Points on a hilly landscape, in no order, each with its height.
A climber steps from a point to the highest of its 2 nearest points, and stops where none of them is higher. Distance is the straight distance between rows; heights are no part of it.
(604): 79,134,177,91,98,77,64,108,137,118,80,113,107,80,40,83,124,73,162,89  h=388
(1175): 70,142,178,107,107,117,95,127,130,86,65,109,112,72,51,83,93,150,120,106  h=271
(911): 131,44,136,93,115,87,72,90,108,116,66,117,132,125,100,87,105,96,100,98  h=526
(437): 46,140,143,81,152,149,90,108,102,89,91,53,79,57,53,84,98,94,134,100  h=306
(217): 89,68,89,108,114,94,122,99,74,87,108,97,57,66,128,112,100,143,67,110  h=288
(656): 102,48,98,80,111,114,106,81,74,137,79,111,101,90,92,88,127,136,69,77  h=685
(172): 103,96,148,96,140,102,96,112,120,87,70,101,112,96,80,87,85,123,78,129  h=505
(139): 64,109,33,117,104,108,137,64,76,117,129,100,73,88,81,109,115,64,93,67  h=412
(277): 110,149,142,89,110,130,59,92,107,117,75,97,102,86,61,103,129,54,125,117  h=490
(805): 62,156,71,127,84,99,151,116,116,62,137,108,83,79,104,130,89,110,99,101  h=603
(98): 111,60,95,94,144,50,96,89,104,74,116,89,95,122,124,93,74,81,72,136  h=29
(120): 110,65,72,136,55,48,114,105,90,88,120,107,90,106,168,129,72,76,147,76  h=193
(256): 145,68,104,88,67,107,98,121,105,106,78,103,129,121,132,85,92,175,72,92  h=534
(801): 82,90,114,78,141,154,98,81,83,122,69,72,99,84,51,65,109,135,72,89  h=707
(847): 103,81,40,130,90,76,118,61,78,68,141,97,65,123,142,103,95,74,77,99  h=126
(1077): 133,86,55,77,61,79,110,114,88,87,140,65,91,118,175,83,77,152,68,108  h=454
(1166): 69,94,65,124,70,61,106,91,89,129,120,126,101,112,92,129,95,46,143,71  h=152
(1024): 35,119,105,127,139,102,101,67,85,81,124,78,70,78,69,100,86,16,171,79  h=582
(721): 83,124,65,87,88,130,131,117,89,123,92,106,88,81,89,108,113,155,58,103  h=437
(763): 113,58,72,101,80,80,116,111,83,101,113,109,58,79,161,112,98,145,70,93  h=256
(904): 140,82,77,72,76,127,87,98,88,116,95,103,114,126,121,100,125,129,65,111  h=359
(482): 107,110,160,93,148,109,69,96,138,110,66,100,113,92,69,71,100,68,106,128  h=451
(1066): 125,56,106,89,82,114,104,106,92,126,71,118,111,97,117,97,114,162,67,81  h=599
(170): 58,96,85,78,121,126,97,80,68,151,101,68,90,72,55,97,129,73,127,54  h=300
(849): 140,96,108,92,97,93,66,98,94,92,95,97,109,121,124,121,101,53,107,129  h=588
(882): 74,131,164,93,162,145,83,106,117,85,63,74,91,65,57,67,84,105,115,127  h=294
(182): 68,128,92,111,151,64,115,93,133,68,130,96,96,109,83,94,71,35,105,130  h=50
(497): 51,162,115,113,99,99,129,131,120,60,127,107,92,72,85,125,85,117,110,121  h=677
(740): 109,83,139,84,98,80,62,100,123,144,73,126,142,124,60,84,117,75,122,79  h=316
(12): 142,69,90,77,59,84,105,132,99,93,105,76,114,118,163,87,78,168,77,103  h=479
(984): 120,76,23,112,62,80,109,73,76,82,156,93,56,126,173,91,97,100,72,90  h=98
(705): 87,125,186,97,143,120,59,100,146,104,61,86,103,72,51,57,104,78,140,104  h=432
(443): 105,129,89,90,68,93,123,146,119,93,97,93,118,106,111,110,83,156,74,114  h=586
(728): 106,116,106,89,101,150,95,100,87,115,66,104,107,100,70,83,111,139,62,118  h=716
(349): 66,102,110,115,100,59,101,98,99,110,109,116,101,91,80,125,96,51,146,84  h=186
(726): 163,96,134,128,76,154,57,101,118,84,52,123,131,127,89,68,83,157,93,115  h=530
(688): 133,79,132,95,115,121,83,98,97,92,66,98,106,109,105,85,94,137,67,129  h=544
(661): 84,89,83,107,143,67,114,81,104,78,126,93,91,111,97,99,79,53,85,124  h=40
(926): 58,122,73,129,116,101,107,60,77,107,122,96,77,92,67,107,104,17,149,79  h=532
(791): 66,134,65,126,113,61,130,89,123,67,141,101,104,122,84,107,78,51,101,100  h=62
(792): 102,102,127,112,79,89,80,109,92,121,81,120,103,77,103,134,121,79,138,80  h=355
(390): 89,50,32,87,104,70,120,76,76,126,132,116,102,129,108,96,114,86,71,88  h=455
(1078): 64,129,131,91,95,97,79,98,93,135,100,92,94,68,45,107,131,61,157,69  h=239
(679): 135,151,107,86,54,97,87,143,126,93,105,83,129,120,118,121,90,97,115,114  h=365
(444): 58,130,115,116,112,72,121,115,115,67,129,109,94,80,86,128,90,87,124,101  h=748
(118): 76,123,40,137,72,60,132,79,113,82,138,106,105,150,98,106,83,43,113,76  h=87
(197): 59,94,101,103,142,126,127,86,67,87,100,74,59,44,95,104,98,125,90,95  h=346
(6): 121,77,142,92,133,109,70,87,108,118,63,107,118,100,82,84,111,75,104,108  h=480
(724): 65,112,78,112,117,114,141,104,77,77,111,94,57,58,105,117,93,135,75,112  h=319
(252): 91,73,43,94,91,89,132,96,79,120,124,113,78,89,120,106,114,123,58,79  h=338
(129): 108,129,159,104,100,123,83,120,129,102,60,114,124,98,54,79,99,135,98,107  h=254
(878): 118,105,143,93,94,90,84,120,126,118,77,112,135,114,73,101,106,108,101,93  h=276
(1076): 148,87,130,115,64,128,84,120,113,96,53,115,127,116,110,81,86,174,85,98  h=474
(506): 60,125,109,87,144,134,111,92,79,94,102,64,75,61,66,97,100,92,102,103  h=323
(508): 138,82,131,110,85,108,76,101,78,101,73,110,97,84,129,136,114,89,118,108  h=310
(1103): 129,74,63,74,68,132,101,101,74,125,96,112,80,109,139,87,131,167,47,108  h=347
(567): 118,57,68,113,71,60,114,108,88,93,120,104,86,97,167,122,87,108,104,83  h=223
(176): 86,88,96,100,107,111,120,98,79,118,92,102,86,62,96,118,115,117,92,83  h=411
(1113): 56,97,54,91,108,110,128,81,72,146,115,99,87,70,69,106,126,86,104,50  h=350
(748): 70,155,165,104,127,151,84,113,124,86,46,92,99,79,38,60,88,135,110,125  h=284
(829): 157,70,110,100,98,167,66,75,104,107,75,132,142,149,78,44,121,142,77,105  h=552
(391): 82,91,153,104,142,84,111,117,111,70,83,99,99,69,94,109,78,115,106,119  h=476
(9): 86,71,120,83,133,110,107,88,90,130,78,95,109,85,63,81,114,117,81,77  h=772
(686): 96,110,162,92,105,79,66,104,153,134,72,119,132,103,37,64,116,84,132,81  h=357
(803): 39,91,91,140,153,91,125,52,78,62,123,82,64,87,90,95,74,31,138,88  h=543
(601): 108,137,132,98,67,92,71,116,112,120,90,117,117,95,73,128,127,74,131,92  h=399
(779): 151,91,82,72,89,87,76,105,98,91,118,82,123,142,139,102,91,73,94,129  h=659
(935): 152,100,156,121,104,134,59,103,117,81,47,111,118,111,103,86,83,127,90,133  h=609
(304): 69,153,78,94,87,117,132,122,103,106,110,102,92,75,76,120,109,126,82,101  h=482
(645): 117,144,152,92,77,123,52,99,123,129,73,114,119,100,49,91,138,78,129,96  h=450
(372): 125,64,92,119,81,46,93,103,87,83,115,99,103,121,157,125,66,58,135,104  h=167
(484): 104,88,48,80,70,109,127,122,93,130,104,115,87,92,124,102,118,160,56,90  h=389
(253): 104,125,77,114,54,91,130,140,110,88,115,111,87,77,143,142,92,119,113,86  h=286
(1094): 113,60,88,60,132,83,87,88,105,118,105,103,130,146,95,75,105,79,71,121  h=598
(1131): 80,125,117,83,103,141,81,85,84,143,85,80,93,63,54,107,135,76,132,67  h=267
(544): 126,57,67,104,60,85,97,98,70,118,106,110,90,105,157,132,112,85,114,85  h=238
(229): 58,111,48,142,106,87,132,51,79,94,124,105,75,112,82,102,94,35,118,70  h=475
(627): 121,127,126,102,113,105,64,94,98,99,90,103,97,92,96,123,111,34,126,130  h=531
(380): 112,54,50,61,102,74,97,86,85,119,133,105,126,164,113,84,117,85,71,112  h=533
(352): 45,125,109,129,123,104,127,91,89,66,131,101,74,51,94,127,95,81,137,87  h=671
(402): 154,46,137,92,129,104,58,86,132,106,68,116,142,148,110,55,96,93,85,125  h=590
(453): 153,97,108,94,65,152,69,99,116,126,76,130,150,145,76,76,132,137,88,85  h=466
(216): 150,84,78,48,92,103,80,103,103,98,117,82,138,167,128,72,101,102,74,134  h=587
(530): 52,86,86,109,151,83,120,66,79,91,117,83,78,80,75,101,89,52,114,91  h=510
(167): 128,113,92,83,56,82,119,149,115,86,110,74,127,111,143,104,63,151,97,104  h=527
(1152): 97,119,66,137,73,79,143,116,109,38,137,96,73,94,157,127,72,114,103,95  h=209
(424): 129,100,85,76,57,138,91,113,101,137,83,121,133,126,96,98,137,137,80,85  h=404
(575): 148,53,105,96,70,100,73,96,72,112,82,113,104,106,153,123,114,104,104,93  h=272
(630): 125,52,99,91,110,59,90,96,85,76,119,83,89,120,150,98,78,122,66,130  h=16
(1146): 80,89,54,140,108,86,137,63,77,52,135,97,38,89,137,107,92,99,70,96  h=151
(833): 109,88,82,134,92,45,110,96,105,48,136,92,95,128,148,117,60,55,124,108  h=142
(5): 65,165,59,109,96,109,136,102,108,88,136,95,85,85,69,122,103,87,88,103  h=535
(200): 73,101,103,97,111,143,123,105,73,113,74,89,70,44,94,106,114,149,86,89  h=377
(13): 125,93,111,97,105,153,83,89,109,113,64,122,134,129,56,56,105,153,64,104  h=635
(27): 86,99,50,110,89,65,114,89,97,111,129,109,112,126,94,118,97,53,108,91  h=118
(294): 126,138,115,85,96,95,82,126,129,90,97,95,119,122,99,112,92,80,96,138  h=401
(747): 103,104,68,131,96,91,124,95,85,46,133,93,51,91,147,118,81,114,70,122  h=176
(63): 78,78,86,97,124,88,107,77,73,120,106,101,94,87,84,112,107,74,105,85  h=463
(902): 77,104,93,146,105,95,125,85,82,58,120,107,63,70,129,135,95,75,124,93  h=601
(648): 136,95,55,60,76,92,103,109,91,91,138,70,118,144,143,83,88,123,59,127  h=519
(460): 105,124,106,91,81,123,106,134,108,104,70,104,122,111,85,94,94,162,61,117  h=648
(737): 66,143,189,86,116,119,63,106,133,99,81,83,94,61,42,71,120,91,169,87  h=414
(814): 129,113,134,89,129,103,69,108,133,96,76,99,117,119,99,88,92,72,86,148  h=427
(577): 112,57,28,81,75,79,118,93,81,122,137,104,98,128,144,96,114,114,69,85  h=390
(876): 118,108,64,120,48,74,132,133,111,70,131,89,87,88,176,125,67,118,120,77  h=246
(540): 39,106,118,106,115,73,101,92,90,122,111,98,89,67,58,107,107,57,168,62  h=212
(566): 133,137,81,93,39,105,105,143,110,103,106,93,107,99,141,131,98,120,109,94  h=325
(954): 126,61,117,69,132,71,71,99,139,122,83,113,149,151,98,64,95,67,92,121  h=656

Call two points neighbours if one is among the 2 nearest of the other. Go from one point of each pair to the other, from neighbour to neighbour, staying as high as possible. Name the lowest point that can't be avoided.
(728) / (444) => (1076)
(954) / (444) => (252)
(1024) / (779) => (129)
(779) / (9) => (1077)
(9) / (728) => (801)
(935) / (444) => (391)

Where does a climber stop that starts at each point below?
(847) => (954)
(98) => (1024)
(878) => (954)
(540) => (1024)
(833) => (779)
(372) => (779)
